Points on a hilly landscape, in no order, each with its height.
From any point a ball takes the steepest step (drop divided by distance) to one of its 2 nearest points. It stops when none of these is lower. Distance is the straight distance between rows; heights are no part of it.
Rubef (h 38): 104  114  77  108  78  102  111  73  101  132  76  104  93  83  125  101  94  96  79  125  77  100  135  100  128  70  105  89  66  66
Lop (h 574): 100  56  106  139  123  57  97  120  105  88  89  66  86  112  86  122  118  104  86  114  130  98  99  101  95  138  94  102  77  81
nosir (h 149): 87  96  114  75  98  84  108  70  100  103  105  120  90  69  89  63  75  96  132  89  100  112  94  90  99  113  112  95  143  120
Lidug (h 53): 93  111  90  97  76  106  118  76  111  125  78  112  102  76  114  98  115  111  70  125  76  100  118  112  128  73  105  75  73  77
Zok (h 145): 111  112  99  103  119  107  114  114  95  95  121  97  94  120  113  99  72  100  122  61  123  91  107  95  82  97  77  137  119  102
ser (h 31): 109  131  84  103  113  108  82  66  96  136  107  114  84  83  108  98  80  73  135  107  91  95  144  95  116  76  108  104  125  107
selis (h 59): 91  91  123  81  116  96  102  140  125  84  128  91  109  112  74  135  137  102  71  87  114  102  58  98  33  94  75  109  130  107
Guguf (h 625): 117  89  100  119  116  102  89  117  89  76  118  82  89  106  115  113  88  104  126  94  142  81  103  100  58  110  95  140  125  113
sot (h 163): 108  115  97  103  123  119  103  115  118  105  151  122  84  126  119  106  55  102  147  69  137  103  120  84  68  98  75  132  141  114
Soz (h 552): 97  62  128  120  124  96  94  126  108  66  118  53  77  95  81  115  103  110  119  103  130  98  76  109  56  145  91  136  132  114
navo (h 191): 78  64  102  125  120  48  135  98  92  100  102  80  97  120  83  124  95  93  116  82  113  114  115  105  125  152  109  109  98  54
siluk (h 76): 125  117  62  119  94  106  87  106  104  110  92  84  102  99  136  127  108  102  74  138  109  87  128  98  82  68  81  96  56  107
gudis (h 247): 90  54  126  104  113  63  81  119  104  90  86  72  89  107  76  97  129  140  69  123  89  106  63  110  91  135  90  88  74  98
Kif (h 596): 101  103  105  135  96  102  81  84  67  87  105  89  101  84  102  113  116  82  119  126  131  83  129  102  53  115  103  119  139  125
mika (h 458): 67  123  113  131  80  100  100  69  84  126  96  98  121  85  74  119  138  58  117  128  91  99  127  112  70  120  124  87  135  131
Dip (h 91): 87  145  98  91  91  117  101  47  119  150  87  96  103  90  80  114  109  66  143  102  58  103  128  103  151  61  151  83  136  118
zoda (h 44): 97  130  101  120  94  116  78  53  89  132  105  117  89  65  93  91  98  61  132  110  105  114  124  91  91  97  125  93  156  146
mim (h 274): 120  117  100  106  104  100  120  119  86  88  103  100  115  132  105  90  77  81  96  63  102  98  112  90  117  94  76  105  75  79
pumot (h 474): 90  93  109  59  88  122  93  86  95  90  80  126  106  82  105  61  88  132  87  91  81  101  86  101  139  82  102  97  93  101
mazin (h 189): 101  146  70  93  80  146  108  87  127  137  100  100  97  62  113  116  140  125  63  131  80  106  90  105  119  52  87  84  74  93
Sodu (h 162): 70  84  113  66  108  52  138  75  92  101  99  93  104  107  69  94  95  96  127  91  77  117  92  106  105  144  138  88  135  88
nez (h 158): 61  75  118  108  107  57  102  141  117  107  127  86  111  120  48  108  122  106  62  105  104  114  48  105  86  95  91  69  75  70
pid (h 472): 108  91  103  66  83  143  82  116  110  72  78  107  122  99  114  75  105  131  52  80  86  104  52  101  121  79  91  79  77  111
Betal (h 151): 71  85  123  77  107  55  145  95  98  102  103  95  107  117  68  111  110  97  125  82  81  108  100  105  118  134  130  89  129  65
tutin (h 115): 101  99  97  99  110  74  82  63  74  119  96  113  84  79  121  82  68  82  142  117  104  82  142  103  111  113  128  106  106  91
sibem (h 49): 134  68  74  125  92  72  81  102  85  95  72  74  102  111  132  84  88  109  71  139  115  91  116  87  114  107  95  93  37  79
lodu (h 629): 117  86  99  119  120  94  92  127  100  79  106  68  93  115  115  127  100  98  105  87  141  83  97  105  49  107  83  134  101  108
mub (h 175): 77  87  117  114  113  58  113  132  117  105  117  87  107  116  60  121  130  93  61  109  122  101  76  108  64  96  89  84  88  66
Kurun (h 606): 104  101  95  139  84  117  64  88  64  87  114  87  101  80  109  115  104  96  126  128  144  99  121  97  38  107  98  131  140  149
lesuz (h 168): 100  138  91  105  113  121  112  94  109  114  106  105  108  103  89  137  116  89  94  106  86  87  122  103  87  59  85  99  139  119
Bapu (h 160): 81  113  123  95  117  120  139  108  126  82  153  110  87  109  70  98  74  95  140  57  113  112  89  86  72  105  86  120  176  107
Raku (h 132): 126  97  61  126  91  84  83  125  107  66  104  85  128  140  128  97  112  77  77  115  106  118  84  104  103  91  74  75  35  84
Femum (h 45): 105  108  116  116  110  127  115  134  99  70  118  99  98  131  72  84  54  82  123  31  93  110  82  107  150  142  88  112  87  67
gima (h 70): 82  122  109  104  84  106  81  50  90  122  90  115  91  50  95  92  97  73  124  105  98  118  108  89  89  106  137  80  145  139
rira (h 288): 101  110  110  90  100  90  130  107  95  96  93  99  111  123  90  95  94  96  89  84  97  89  110  95  105  88  80  96  97  80
togam (h 494): 86  75  124  60  81  103  87  105  112  99  80  109  121  86  81  73  127  154  53  132  74  110  50  113  104  90  101  69  86  92
tun (h 14): 96  122  91  113  109  103  96  79  87  124  95  108  93  87  95  106  102  79  124  111  91  80  145  104  104  81  114  103  124  106
sanog (h 437): 77  102  124  120  82  83  95  76  76  96  90  91  113  72  83  108  122  79  110  125  112  99  99  99  55  135  123  98  141  122
bef (h 208): 93  138  77  105  82  137  115  65  129  145  94  92  85  56  114  116  150  113  76  145  73  98  103  108  131  57  109  91  89  89
Vek (h 52): 102  146  83  108  104  127  75  60  104  141  110  105  85  76  95  115  104  59  131  121  89  104  128  91  132  60  141  109  142  127
gudi (h 241): 110  74  106  117  100  88  87  125  97  77  82  86  93  120  97  73  106  120  62  100  92  111  68  107  134  136  84  81  51  89
Fosog (h 289): 102  85  114  128  113  105  116  140  104  72  116  84  100  125  69  103  84  81  93  46  83  124  79  112  134  147  81  102  66  70
zose (h 435): 113  126  89  88  81  116  105  93  88  102  81  113  114  104  124  86  84  96  75  94  87  100  121  101  135  67  88  91  65  81
vap (h 433): 111  107  87  86  89  117  96  104  95  91  83  105  101  96  115  86  93  115  73  99  98  89  107  97  109  65  88  96  77  97
viv (h 465): 94  87  115  67  96  119  89  97  86  82  85  134  95  95  98  47  78  130  108  75  81  98  78  100  163  106  99  100  89  100
fero (h 186): 77  93  105  71  85  72  133  71  101  115  78  109  109  104  88  97  115  101  104  97  68  101  118  104  118  101  130  75  113  85
geb (h 84): 117  109  97  108  116  129  101  137  101  81  125  112  92  136  85  71  44  93  128  40  106  101  80  109  139  141  84  126  80  77
Nuba (h 402): 96  100  98  89  91  102  91  65  91  101  78  105  84  63  106  81  100  101  120  120  96  92  112  94  96  86  118  102  114  120
resud (h 480): 88  94  105  57  79  120  102  75  105  98  78  119  102  67  101  64  107  132  76  107  67  116  92  105  133  69  111  85  93  92
tafu (h 584): 105  68  103  145  108  76  83  106  72  84  96  63  89  101  108  123  106  86  107  133  146  75  126  103  75  128  101  124  93  88
dugu (h 217): 114  113  67  131  97  82  102  122  122  97  99  89  106  118  106  130  121  85  73  120  134  91  100  100  62  75  70  77  67  93
ded (h 521): 125  81  85  107  96  109  71  119  108  90  92  85  95  97  135  141  115  118  102  110  133  81  91  90  32  82  94  123  97  146
faru (h 318): 128  94  84  105  90  102  86  161  113  61  112  93  117  136  120  118  110  82  81  60  91  120  38  119  95  128  68  106  71  120
lefak (h 180): 84  77  134  68  108  99  111  99  103  89  97  108  115  87  70  74  106  138  94  99  73  113  62  98  97  111  104  101  128  110
Ruz (h 139): 82  77  86  93  103  60  116  63  77  111  81  96  95  104  112  87  92  92  127  115  91  98  138  108  116  128  150  88  97  82
Vefab (h 148): 79  76  69  79  87  69  102  52  83  101  64  94  94  98  118  90  106  100  114  136  89  105  136  109  112  136  171  72  86  90
letu (h 617): 111  86  100  125  102  108  68  104  73  69  115  80  86  94  118  109  91  103  139  119  155  89  104  97  36  125  97  135  132  131
nedo (h 311): 103  105  125  105  107  107  129  141  103  72  121  87  111  130  69  110  91  85  89  46  94  113  75  102  122  124  73  108  85  73
rugal (h 211): 95  81  70  117  87  78  96  69  96  117  69  94  95  72  125  103  112  104  90  151  101  76  135  98  110  107  123  78  66  78
valir (h 108): 95  118  116  88  102  103  92  61  108  137  110  134  80  75  112  65  56  66  157  92  116  128  113  83  99  138  115  78  161  120
negi (h 41): 88  101  100  140  107  69  130  86  80  114  93  98  102  110  101  126  101  63  120  98  105  73  152  93  100  108  110  97  116  72
vuv (h 387): 104  91  99  73  108  121  96  92  97  90  99  114  88  83  112  69  84  123  105  86  100  100  104  87  98  74  89  114  112  121
dedo (h 222): 94  64  128  92  105  98  84  131  102  72  92  90  93  112  78  81  115  141  65  96  72  106  52  111  126  135  83  83  67  100
nelof (h 81): 73  87  113  82  87  75  123  95  118  116  94  107  113  98  73  101  132  116  75  126  84  94  95  107  90  93  110  67  104  69
dem (h 203): 87  65  136  76  111  107  96  121  103  81  95  101  103  99  73  71  114  134  77  83  68  103  53  105  112  130  90  104  104  106
kap (h 427): 109  133  88  92  78  121  117  100  99  94  87  115  126  112  108  98  104  93  70  89  81  102  101  101  134  65  75  59  67  74
bel (h 331): 85  136  97  75  78  139  118  79  128  135  99  107  109  79  87  111  137  114  72  116  59  106  95  108  125  49  94  73  107  91
vupul (h 80): 120  124  109  88  109  114  81  51  111  148  123  134  76  86  120  76  56  57  154  101  110  125  139  80  118  129  112  83  157  114
Zolum (h 341): 90  127  101  72  74  135  121  61  117  131  83  126  98  65  101  95  129  119  82  110  46  118  97  105  133  51  119  77  106  88
pugoz (h 536): 116  68  112  105  113  108  90  128  113  76  115  84  92  110  116  122  113  122  115  84  138  97  63  95  33  108  94  135  130  144
vafek (h 187): 78  91  102  136  113  55  114  118  114  104  114  76  109  118  72  136  130  77  68  107  134  92  94  89  77  88  77  77  86  63
Beri (h 487): 88  77  109  60  70  102  92  86  109  105  66  112  110  77  95  64  115  146  69  124  68  110  66  113  132  94  115  79  84  91
fon (h 98): 83  84  143  75  117  111  117  141  113  85  125  101  115  121  50  101  110  101  71  59  85  113  51  103  101  117  82  104  114  75
gitap (h 112): 115  101  99  98  117  126  97  127  98  87  124  111  89  129  103  67  51  103  122  52  115  97  92  99  122  123  81  138  93  90
diba (h 29): 88  83  121  74  107  99  96  136  128  92  114  96  109  111  70  108  136  118  63  104  102  97  48  100  44  86  81  100  114  107
vuni (h 218): 105  74  122  118  120  88  111  126  100  82  99  77  81  112  83  84  86  111  109  75  102  102  88  112  119  146  90  130  84  83
Bim (h 359): 96  126  90  70  95  136  86  71  103  111  100  139  78  63  115  69  92  110  111  97  76  126  108  83  132  48  113  99  124  114
kela (h 21): 112  125  79  118  99  103  96  71  89  131  88  95  89  86  126  114  86  85  93  126  83  80  153  97  121  72  117  101  84  88
Mas (h 131): 111  108  96  89  116  111  105  114  95  93  118  124  92  121  117  74  60  100  124  62  117  93  103  95  107  96  76  131  100  101
gami (h 133): 87  89  122  78  118  123  116  119  119  78  133  122  104  113  93  86  97  124  106  49  108  110  76  86  78  87  85  126  138  116
voka (h 544): 103  69  118  99  127  105  96  132  116  68  114  73  95  103  91  106  105  114  112  84  123  101  67  100  49  118  89  140  132  126
Vatif (h 285): 124  92  88  122  107  104  96  148  102  65  108  79  103  135  119  102  89  84  92  56  99  116  61  116  103  132  76  120  60  105
zogiv (h 253): 98  72  117  118  113  80  99  131  99  79  99  83  98  118  84  92  103  105  74  81  88  116  71  106  136  145  84  80  52  78
dudof (h 425): 106  108  92  72  98  94  83  67  81  121  88  132  80  76  127  59  65  103  122  105  88  97  134  96  145  84  117  110  83  90
vusu (h 67): 81  103  98  80  77  91  121  85  112  122  84  113  112  85  91  95  130  118  70  126  82  99  106  108  110  79  100  65  86  77
rebe (h 334): 103  113  118  85  104  116  130  132  98  69  102  109  128  138  72  96  95  74  95  45  91  103  76  95  129  104  75  85  87  71
kasi (h 506): 126  117  82  106  110  105  87  108  90  101  98  93  92  103  131  125  89  101  94  101  119  82  128  96  62  77  91  121  91  123
tivu (h 570): 90  57  124  139  120  66  105  129  105  87  107  54  83  95  76  134  122  89  95  112  139  99  95  110  84  145  94  111  96  80
Buta (h 495): 90  78  116  74  80  103  85  121  116  95  93  105  121  106  84  75  127  136  50  113  86  101  46  113  112  93  90  61  70  83
vorub (h 55): 92  100  109  133  110  70  122  85  78  111  116  97  89  109  103  107  75  72  140  97  119  80  149  102  97  122  108  115  118  71
zus (h 164): 85  81  124  71  99  85  120  81  96  100  93  114  108  75  77  66  91  111  112  96  87  109  79  90  92  115  120  90  142  115
bukor (h 205): 93  72  118  114  124  63  128  122  100  94  99  82  90  115  80  101  100  106  95  82  101  112  100  112  123  140  101  108  84  65
Tedem (h 501): 122  119  90  119  119  95  95  107  84  99  111  92  95  110  118  121  78  88  111  98  128  70  139  99  72  89  90  129  97  103
ranub (h 470): 75  119  100  144  83  102  93  86  81  115  99  92  115  91  79  133  144  58  113  142  108  92  137  109  65  115  103  103  136  120
sav (h 72): 114  65  76  135  99  64  94  110  99  95  85  84  110  120  105  84  106  101  67  128  118  101  97  90  118  107  86  75  39  74
zogaf (h 182): 116  112  94  76  118  127  100  101  117  110  146  143  74  95  126  76  57  98  146  87  121  119  125  79  99  102  83  111  159  125
fefo (h 101): 98  89  98  94  107  83  97  84  82  110  94  112  86  91  108  66  65  101  132  98  101  82  122  98  122  111  107  118  104  91
lupa (h 310): 85  94  122  62  92  111  114  91  109  98  93  121  112  92  79  90  117  124  78  97  75  99  91  94  100  73  90  86  117  98
Luga (h 35): 111  115  77  133  105  99  87  81  82  115  93  96  96  93  118  119  89  86  97  127  104  69  154  95  97  86  108  106  83  89
guf (h 424): 119  102  92  90  100  111  95  117  93  86  88  103  101  111  123  78  80  110  88  78  110  90  99  95  104  82  80  114  81  103
Rufut (h 194): 111  124  43  127  90  87  97  120  128  92  103  92  127  125  112  118  127  81  77  120  117  107  84  106  65  59  68  69  44  99
femi (h 176): 76  81  122  78  103  51  121  82  82  101  97  85  102  96  66  101  103  102  121  111  88  117  78  108  78  161  150  86  138  102
nuzo (h 378): 117  101  89  75  111  119  77  101  102  105  119  134  81  91  124  63  70  118  119  86  118  112  114  79  113  82  89  123  114  124
kilu (h 417): 116  124  84  85  93  113  83  70  80  116  96  126  80  83  122  73  64  101  102  96  85  97  134  96  145  65  102  112  73  91
kimaz (h 146): 83  92  139  98  111  77  140  112  103  95  112  87  103  109  60  114  109  85  119  79  103  100  99  101  88  114  96  106  134  72
reziv (h 28): 122  55  82  123  88  73  79  105  96  98  70  72  89  100  120  89  104  121  79  151  122  85  98  96  99  104  96  93  50  96
Dom (h 97): 142  97  63  106  79  98  75  120  103  92  84  86  110  114  143  125  103  100  87  115  122  99  93  99  60  81  81  108  48  123
Kar (h 257): 129  125  95  95  100  111  101  114  73  89  107  114  118  126  115  80  58  75  106  61  96  94  121  95  138  93  81  103  64  84
zet (h 209): 84  80  121  121  112  59  126  97  86  89  94  84  98  99  83  118  116  85  119  114  122  92  117  103  86  135  118  94  119  76
lofot (h 75): 94  132  80  118  92  134  73  64  91  125  109  108  90  54  98  102  107  75  116  126  103  117  115  86  94  80  129  108  148  153
vudil (h 238): 94  55  106  113  112  54  97  113  102  93  75  82  93  118  89  93  121  137  76  122  95  108  81  108  117  138  99  83  67  82
tage (h 412): 95  95  99  106  90  101  79  61  86  95  83  97  91  46  106  81  102  99  117  134  109  105  104  88  77  103  125  104  129  128
Kalis (h 78): 98  115  75  116  91  113  99  99  111  113  92  87  102  87  103  139  131  101  74  141  110  75  115  100  71  76  85  88  93  103
Timuv (h 184): 84  122  99  98  96  121  114  87  113  119  95  104  104  77  86  126  133  96  86  127  83  85  111  99  90  65  100  84  135  113
suda (h 441): 108  114  84  74  88  139  83  93  95  99  85  115  91  85  131  89  92  124  82  99  90  107  99  92  113  48  94  113  79  111
Rulud (h 196): 151  100  77  107  98  103  72  131  96  81  125  106  98  134  134  89  49  107  122  57  119  102  84  100  103  120  84  149  60  118
sozuf (h 220): 81  132  84  92  74  131  109  61  132  146  110  88  92  45  108  121  158  117  81  167  75  101  88  106  114  72  111  72  98  97
Fadan (h 166): 73  84  128  105  110  62  146  95  99  96  122  81  98  108  60  127  89  77  142  79  111  108  109  107  96  146  113  114  137  64
Nelam (h 173): 85  121  126  108  118  111  131  86  110  103  148  115  94  108  72  106  89  82  142  70  115  99  106  83  64  100  87  113  184  114
Vili (h 188): 70  69  129  91  108  52  106  99  83  91  103  74  103  94  62  117  115  104  109  124  100  119  77  110  74  165  143  89  125  95
memer (h 268): 103  84  114  124  114  104  101  130  93  63  90  91  92  116  85  90  86  101  87  63  76  115  74  111  146  161  87  91  58  74
Movor (h 351): 91  126  95  69  86  146  99  73  107  113  91  130  86  64  110  81  113  122  84  99  61  126  101  93  133  37  111  99  115  110
Vof (h 178): 71  71  117  123  110  55  143  92  95  96  118  78  89  112  72  125  77  84  142  84  114  109  120  113  108  158  133  113  120  55
Sim (h 116): 81  89  127  105  104  76  154  122  99  100  105  97  109  135  61  110  83  88  115  41  92  111  107  101  145  130  91  103  97  46
Zosi (h 446): 73  107  129  110  78  83  109  69  81  109  86  102  117  82  73  119  135  67  114  122  99  102  106  102  58  139  139  78  144  111
Vid (h 396): 94  102  96  79  96  111  101  72  92  102  86  117  94  72  110  83  91  108  100  110  86  95  119  96  108  71  101  104  114  105
Ratut (h 388): 139  105  82  66  106  123  61  100  94  113  140  144  82  98  143  78  49  126  118  75  125  110  121  86  113  87  89  128  91  122
Vul (h 579): 106  62  107  148  119  61  95  114  83  85  101  59  83  107  102  112  94  94  112  119  133  85  115  106  91  143  103  120  85  78
pidu (h 183): 93  126  87  125  90  103  80  50  84  140  94  94  102  86  108  120  106  61  133  136  87  88  166  106  124  91  146  101  100  109
rosor (h 371): 116  93  86  78  82  118  81  138  112  67  91  106  125  127  125  101  107  111  65  64  98  105  32  105  103  101  83  89  74  126
Zor (h 496): 111  122  96  141  116  96  104  103  80  109  117  92  93  116  98  137  104  72  115  108  122  70  150  105  70  97  91  118  120  94
kitek (h 137): 73  64  131  100  113  70  87  148  119  97  116  74  92  107  53  113  128  116  65  112  104  112  44  110  71  113  88  89  95  92
zan (h 346): 126  97  82  98  84  93  79  146  122  71  96  105  124  135  126  113  118  91  74  73  100  117  34  112  77  102  69  99  67  124
rotam (h 142): 122  143  70  105  114  119  90  104  96  123  106  110  101  100  124  139  82  105  97  96  96  89  135  100  94  50  95  122  98  132
Ragog (h 355): 104  111  120  80  102  126  115  135  109  66  102  115  127  133  82  93  104  96  69  54  83  102  54  95  123  102  72  76  86  85
Ledaz (h 68): 82  98  114  113  108  59  137  87  84  112  111  104  86  118  84  99  72  74  153  77  105  90  134  102  110  124  116  111  121  64
leren (h 214): 152  98  79  95  103  107  59  116  80  93  128  105  93  124  138  76  45  111  118  73  118  93  105  94  111  118  87  138  60  110
Vef (h 172): 110  110  105  96  127  127  108  116  128  103  157  139  83  112  119  92  52  102  152  78  134  121  119  77  81  102  77  118  162  121
Pige (h 320): 84  119  107  67  88  131  113  89  124  116  97  121  109  81  82  98  129  123  67  104  64  111  89  95  99  50  88  81  125  101
subi (h 513): 119  106  87  115  106  100  82  124  100  92  91  86  99  109  131  138  112  105  96  108  135  79  103  102  36  88  82  122  94  126
Bukar (h 229): 85  76  103  101  94  62  114  106  108  100  81  97  109  108  89  88  118  120  64  120  104  100  88  100  117  112  104  74  64  71
riko (h 206): 99  92  73  121  81  88  77  58  83  120  75  87  85  69  137  106  102  89  107  157  96  77  151  96  107  101  140  98  69  83
labon (h 367): 101  112  88  70  113  130  84  89  103  107  113  143  73  74  122  65  76  110  113  96  98  127  117  80  117  55  104  102  135  126
sezim (h 90): 96  104  125  113  103  98  138  128  89  89  102  99  113  142  67  92  69  79  121  36  88  107  95  100  154  127  85  99  88  53
kep (h 103): 76  136  100  77  82  110  110  40  120  142  80  107  92  79  85  104  112  86  134  105  48  121  118  101  131  70  149  74  125  112
fevi (h 83): 95  91  113  104  117  72  126  96  88  104  105  100  85  109  95  80  74  99  142  86  105  93  122  102  123  129  111  122  111  73
fanen (h 136): 70  94  127  88  97  67  156  99  93  105  104  102  98  127  64  99  91  96  130  56  86  107  115  104  130  128  109  103  123  58
Sefi (h 99): 125  82  80  132  103  77  93  126  102  79  94  80  114  135  105  88  105  87  71  110  113  111  82  98  106  109  75  85  43  85
Dule (h 397): 113  102  107  93  101  132  97  126  93  65  87  109  116  119  102  71  81  103  85  61  89  94  65  99  140  111  89  93  71  97
sibe (h 79): 88  145  97  107  94  130  108  55  125  147  95  88  112  91  85  128  120  65  120  123  67  86  123  101  139  63  134  90  132  116
lak (h 165): 121  116  56  120  96  92  104  123  111  80  105  94  129  136  117  104  113  74  79  108  105  109  94  100  89  71  71  73  45  86
boko (h 561): 90  63  138  126  118  82  94  123  96  71  117  52  91  88  71  133  127  99  98  119  140  100  82  114  57  140  98  121  122  100
panu (h 483): 87  134  94  141  103  124  96  88  88  112  112  94  110  96  85  139  129  70  115  121  104  80  141  104  77  89  102  115  149  128
bobi (h 104): 139  128  59  104  80  126  80  96  111  117  81  91  101  88  145  129  100  120  75  131  97  104  118  98  91  61  86  110  45  112
Tedu (h 126): 81  86  149  82  116  87  136  132  114  99  124  91  111  111  52  113  114  91  91  70  98  113  78  104  89  107  83  107  128  72
Gunok (h 398): 137  122  75  74  102  123  60  99  77  103  118  131  90  101  144  85  54  113  104  76  106  104  122  90  117  65  96  124  68  112
bevi (h 432): 100  84  97  77  93  93  85  82  80  101  70  117  93  82  121  55  71  122  108  107  88  93  109  104  145  101  110  112  76  94
Vufi (h 64): 78  79  136  69  117  103  102  146  122  86  120  94  115  115  64  103  123  115  65  82  90  112  40  102  76  102  81  105  117  94
lis (h 113): 83  69  137  82  111  70  95  128  114  98  106  83  110  93  64  100  129  133  75  130  91  107  54  110  71  115  97  93  110  89
Lere (h 114): 98  90  120  75  115  115  114  123  113  77  110  109  112  117  86  92  107  113  85  64  99  103  67  97  88  94  80  113  119  107
vod (h 455): 95  73  115  85  107  122  82  108  84  75  78  117  93  105  93  55  78  141  96  72  78  95  66  108  153  133  97  98  75  109
kup (h 127): 140  136  69  95  100  118  75  98  93  111  95  100  103  96  145  124  77  108  87  103  95  99  128  95  93  54  89  125  66  114
pivo (h 221): 94  78  90  107  85  75  106  90  102  107  70  92  100  91  107  91  115  117  74  140  101  91  111  104  108  98  106  75  71  81
sasug (h 485): 114  86  98  81  81  114  83  115  110  81  79  95  114  106  106  78  120  131  58  105  91  104  58  106  112  86  83  81  67  101
poni (h 447): 102  65  116  100  105  97  85  108  90  78  76  96  89  102  101  58  92  140  92  92  83  98  76  108  136  137  94  105  73  106
Tufo (h 171): 81  126  85  107  89  89  92  41  89  134  79  98  93  86  108  110  103  65  147  129  77  101  146  105  120  108  163  79  101  112
vofa (h 413): 118  92  99  93  99  121  81  121  85  76  91  104  104  117  115  67  70  114  93  69  100  98  79  97  120  105  83  116  69  106
Zapiz (h 51): 107  120  100  91  112  101  85  62  100  134  125  128  79  82  113  75  57  71  153  106  106  100  135  90  116  99  105  100  141  103
Lin (h 202): 78  72  116  111  100  52  110  92  85  90  88  86  107  94  79  117  127  97  111  134  109  102  103  109  73  148  131  93  118  86
kib (h 147): 88  95  126  79  118  126  133  114  118  86  150  125  100  102  77  88  86  113  125  56  113  121  84  73  69  88  87  113  173  122
pev (h 110): 74  130  109  76  86  113  108  42  107  134  85  117  102  61  80  97  103  85  119  107  63  123  97  96  104  84  147  70  143  132
Sir (h 174): 153  93  77  109  91  94  72  137  92  79  114  100  119  129  151  108  68  95  108  67  102  102  80  100  79  108  84  142  54  128
timal (h 167): 100  138  72  89  80  138  112  102  135  126  95  101  105  87  103  124  137  121  60  121  90  104  87  111  101  45  76  77  80  106
Nuti (h 159): 75  105  78  87  88  83  108  43  83  113  70  90  95  85  116  97  103  81  129  135  91  107  137  109  101  123  172  68  94  102
ruruz (h 529): 122  71  98  107  101  104  85  129  118  77  96  85  100  106  135  138  118  116  99  88  134  86  68  98  26  94  93  127  112  146
bibe (h 239): 105  74  114  111  116  112  90  131  105  66  105  85  70  113  84  75  86  123  104  62  93  108  67  111  104  139  81  136  91  110
ril (h 392): 119  116  83  75  83  129  89  126  113  69  89  113  138  125  123  99  111  96  65  72  95  106  52  112  104  79  77  77  67  116
tubiz (h 204): 78  123  89  94  77  126  109  71  124  127  95  96  106  53  90  121  150  103  84  152  77  96  102  99  91  78  113  74  118  103
beb (h 240): 102  52  126  91  98  94  72  119  112  86  84  84  88  107  84  76  122  148  66  125  76  105  46  114  97  122  85  89  69  112
dipa (h 300): 87  96  119  75  100  96  117  104  102  95  91  110  116  107  79  85  113  114  72  84  83  94  86  96  112  91  86  97  104  83
Pumab (h 377): 120  105  101  88  102  134  98  136  105  50  103  102  119  124  104  91  90  92  85  54  79  97  37  101  132  117  86  76  81  100
difi (h 177): 72  95  111  60  95  75  120  64  99  107  81  116  110  85  78  79  102  102  118  105  71  106  101  99  105  109  134  83  120  99
pumi (h 130): 86  100  111  69  97  89  105  58  100  132  105  132  82  65  99  62  67  79  145  90  108  134  94  85  101  129  129  75  148  130
kegi (h 195): 96  109  75  138  86  102  76  57  80  136  90  89  90  75  133  121  103  75  111  149  93  79  165  101  116  101  143  100  77  93
lonaf (h 408): 134  138  76  82  91  117  72  84  73  99  107  120  97  97  139  87  55  102  88  94  88  106  128  93  135  62  95  116  56  92
Kuvev (h 93): 67  71  124  86  101  60  114  123  110  105  105  103  116  103  62  109  123  119  77  129  93  103  74  110  82  113  107  73  100  67
delo (h 143): 97  139  82  86  87  125  113  111  133  122  113  110  122  107  88  118  135  106  57  109  90  100  87  110  86  50  67  66  91  101
Rin (h 426): 89  89  110  117  75  90  82  68  70  100  72  96  104  60  94  93  120  100  114  138  121  101  102  94  58  134  132  98  128  132
belug (h 201): 88  75  115  134  122  53  130  104  86  101  102  82  96  118  85  125  101  77  112  98  129  91  125  101  100  136  108  108  108  62
Loka (h 411): 113  122  96  86  91  123  115  120  106  81  94  112  128  124  110  94  104  88  69  78  92  105  80  107  110  76  70  72  72  99
bif (h 100): 89  111  92  111  87  101  107  104  127  115  100  98  103  92  87  124  133  114  66  136  105  77  97  101  64  69  87  73  89  95
Riguz (h 138): 147  88  77  110  84  85  79  138  103  81  91  95  117  128  153  120  100  88  94  88  111  106  68  101  64  100  78  117  51  129
tel (h 439): 97  66  107  81  102  86  84  95  81  97  70  110  85  88  103  46  76  138  114  103  85  102  94  108  147  134  112  110  82  106
lod (h 236): 146  122  79  91  104  105  83  106  80  92  124  119  106  121  124  72  40  93  114  73  109  93  122  96  126  105  83  121  51  92
kibim (h 460): 110  91  90  66  82  151  78  124  108  73  87  122  112  104  137  87  102  136  64  65  95  113  56  101  109  67  91  93  85  131
Leb (h 128): 92  93  85  116  108  60  102  57  70  119  89  106  93  103  121  99  79  77  138  112  102  80  165  101  115  125  139  101  92  75
fanok (h 490): 100  137  85  136  109  110  106  101  91  117  108  93  107  111  93  152  116  65  104  115  109  68  145  106  81  81  94  107  128  110
Zazu (h 30): 85  119  98  130  103  86  107  72  82  117  92  102  96  99  104  119  112  68  125  115  93  74  155  96  98  100  120  93  118  92
kuvu (h 57): 133  78  74  112  82  95  71  111  97  97  76  66  91  106  133  109  102  115  79  140  125  85  99  92  75  89  91  106  46  105
koz (h 54): 117  105  78  128  97  99  91  95  96  106  90  82  98  92  120  123  105  94  83  138  120  71  135  89  75  82  96  97  80  93
Binar (h 449): 104  105  80  63  87  147  79  105  102  86  90  134  97  89  139  85  88  138  82  73  95  120  83  88  113  46  99  100  89  130
Ran (h 71): 111  152  75  115  102  139  64  73  96  134  126  114  93  79  101  120  92  70  130  118  116  109  130  87  112  70  131  116  155  152
ged (h 155): 116  110  97  110  126  110  105  123  112  95  142  107  85  124  128  115  59  96  133  62  135  87  107  95  64  99  77  145  119  111
Penar (h 89): 97  104  115  84  113  115  116  126  111  82  109  102  108  113  89  121  119  111  83  78  111  94  77  98  55  77  75  114  125  110
fil (h 199): 92  93  90  132  100  73  101  115  108  96  105  83  97  113  88  130  132  87  75  127  140  83  106  96  64  92  86  81  83  79
Sib (h 153): 108  136  73  108  111  132  94  93  108  121  97  99  99  85  113  135  102  99  100  115  99  89  132  95  98  53  102  117  127  137
gupi (h 259): 117  83  99  105  111  114  100  142  105  65  107  85  90  127  102  91  88  104  95  62  103  103  61  109  98  128  79  136  83  112
mig (h 121): 87  120  81  93  82  106  109  115  133  114  114  98  110  100  84  112  140  113  53  119  106  92  74  112  68  62  73  63  81  94
sufa (h 66): 106  144  81  109  100  130  102  68  112  147  100  93  100  91  91  124  106  71  116  116  78  91  123  95  146  42  127  111  141  116
libir (h 589): 100  91  103  134  102  86  89  100  77  86  92  83  95  84  105  116  108  84  110  130  130  74  136  99  69  109  99  113  110  98
nepug (h 94): 74  119  108  88  82  109  102  50  99  125  84  103  107  49  86  104  119  86  105  118  74  106  97  93  83  97  138  74  137  133

Call two points neighbours if one is among the 2 nearest of the other. Go from one point of each pair to the other, from neighbour to neighbour, staying as low as possible. Name the highest point that can't be avoided.
kela and reziv -> dugu
zoda and Vek -> lofot
diba and Femum -> zet

For each start below, name every point that the ball comes to, in order.
Bim -> Movor, Zolum, bel, Pige, lupa, dipa, rira, mim, Kar, lod, leren, Rulud, Sir, Riguz, Dom, kuvu, reziv
gudis -> vudil, Bukar, pivo, rugal, riko, kegi, pidu, Tufo, Nuti, Vefab, Ruz, Leb, tutin, fefo, fevi, Ledaz, vorub, negi, Zazu, tun
Lin -> Vili, femi, Sodu, Betal, fanen, Sim, sezim, Femum
Vef -> sot, ged, Zok, Mas, gitap, geb, Femum
pugoz -> ruruz, ded, subi, kasi, Tedem, Zor, fanok, panu, ranub, mika, Zosi, sanog, Rin, tage, Nuba, Vid, vuv, nuzo
dem -> lefak, zus, nosir, pumi, valir, vupul, Zapiz, ser, tun
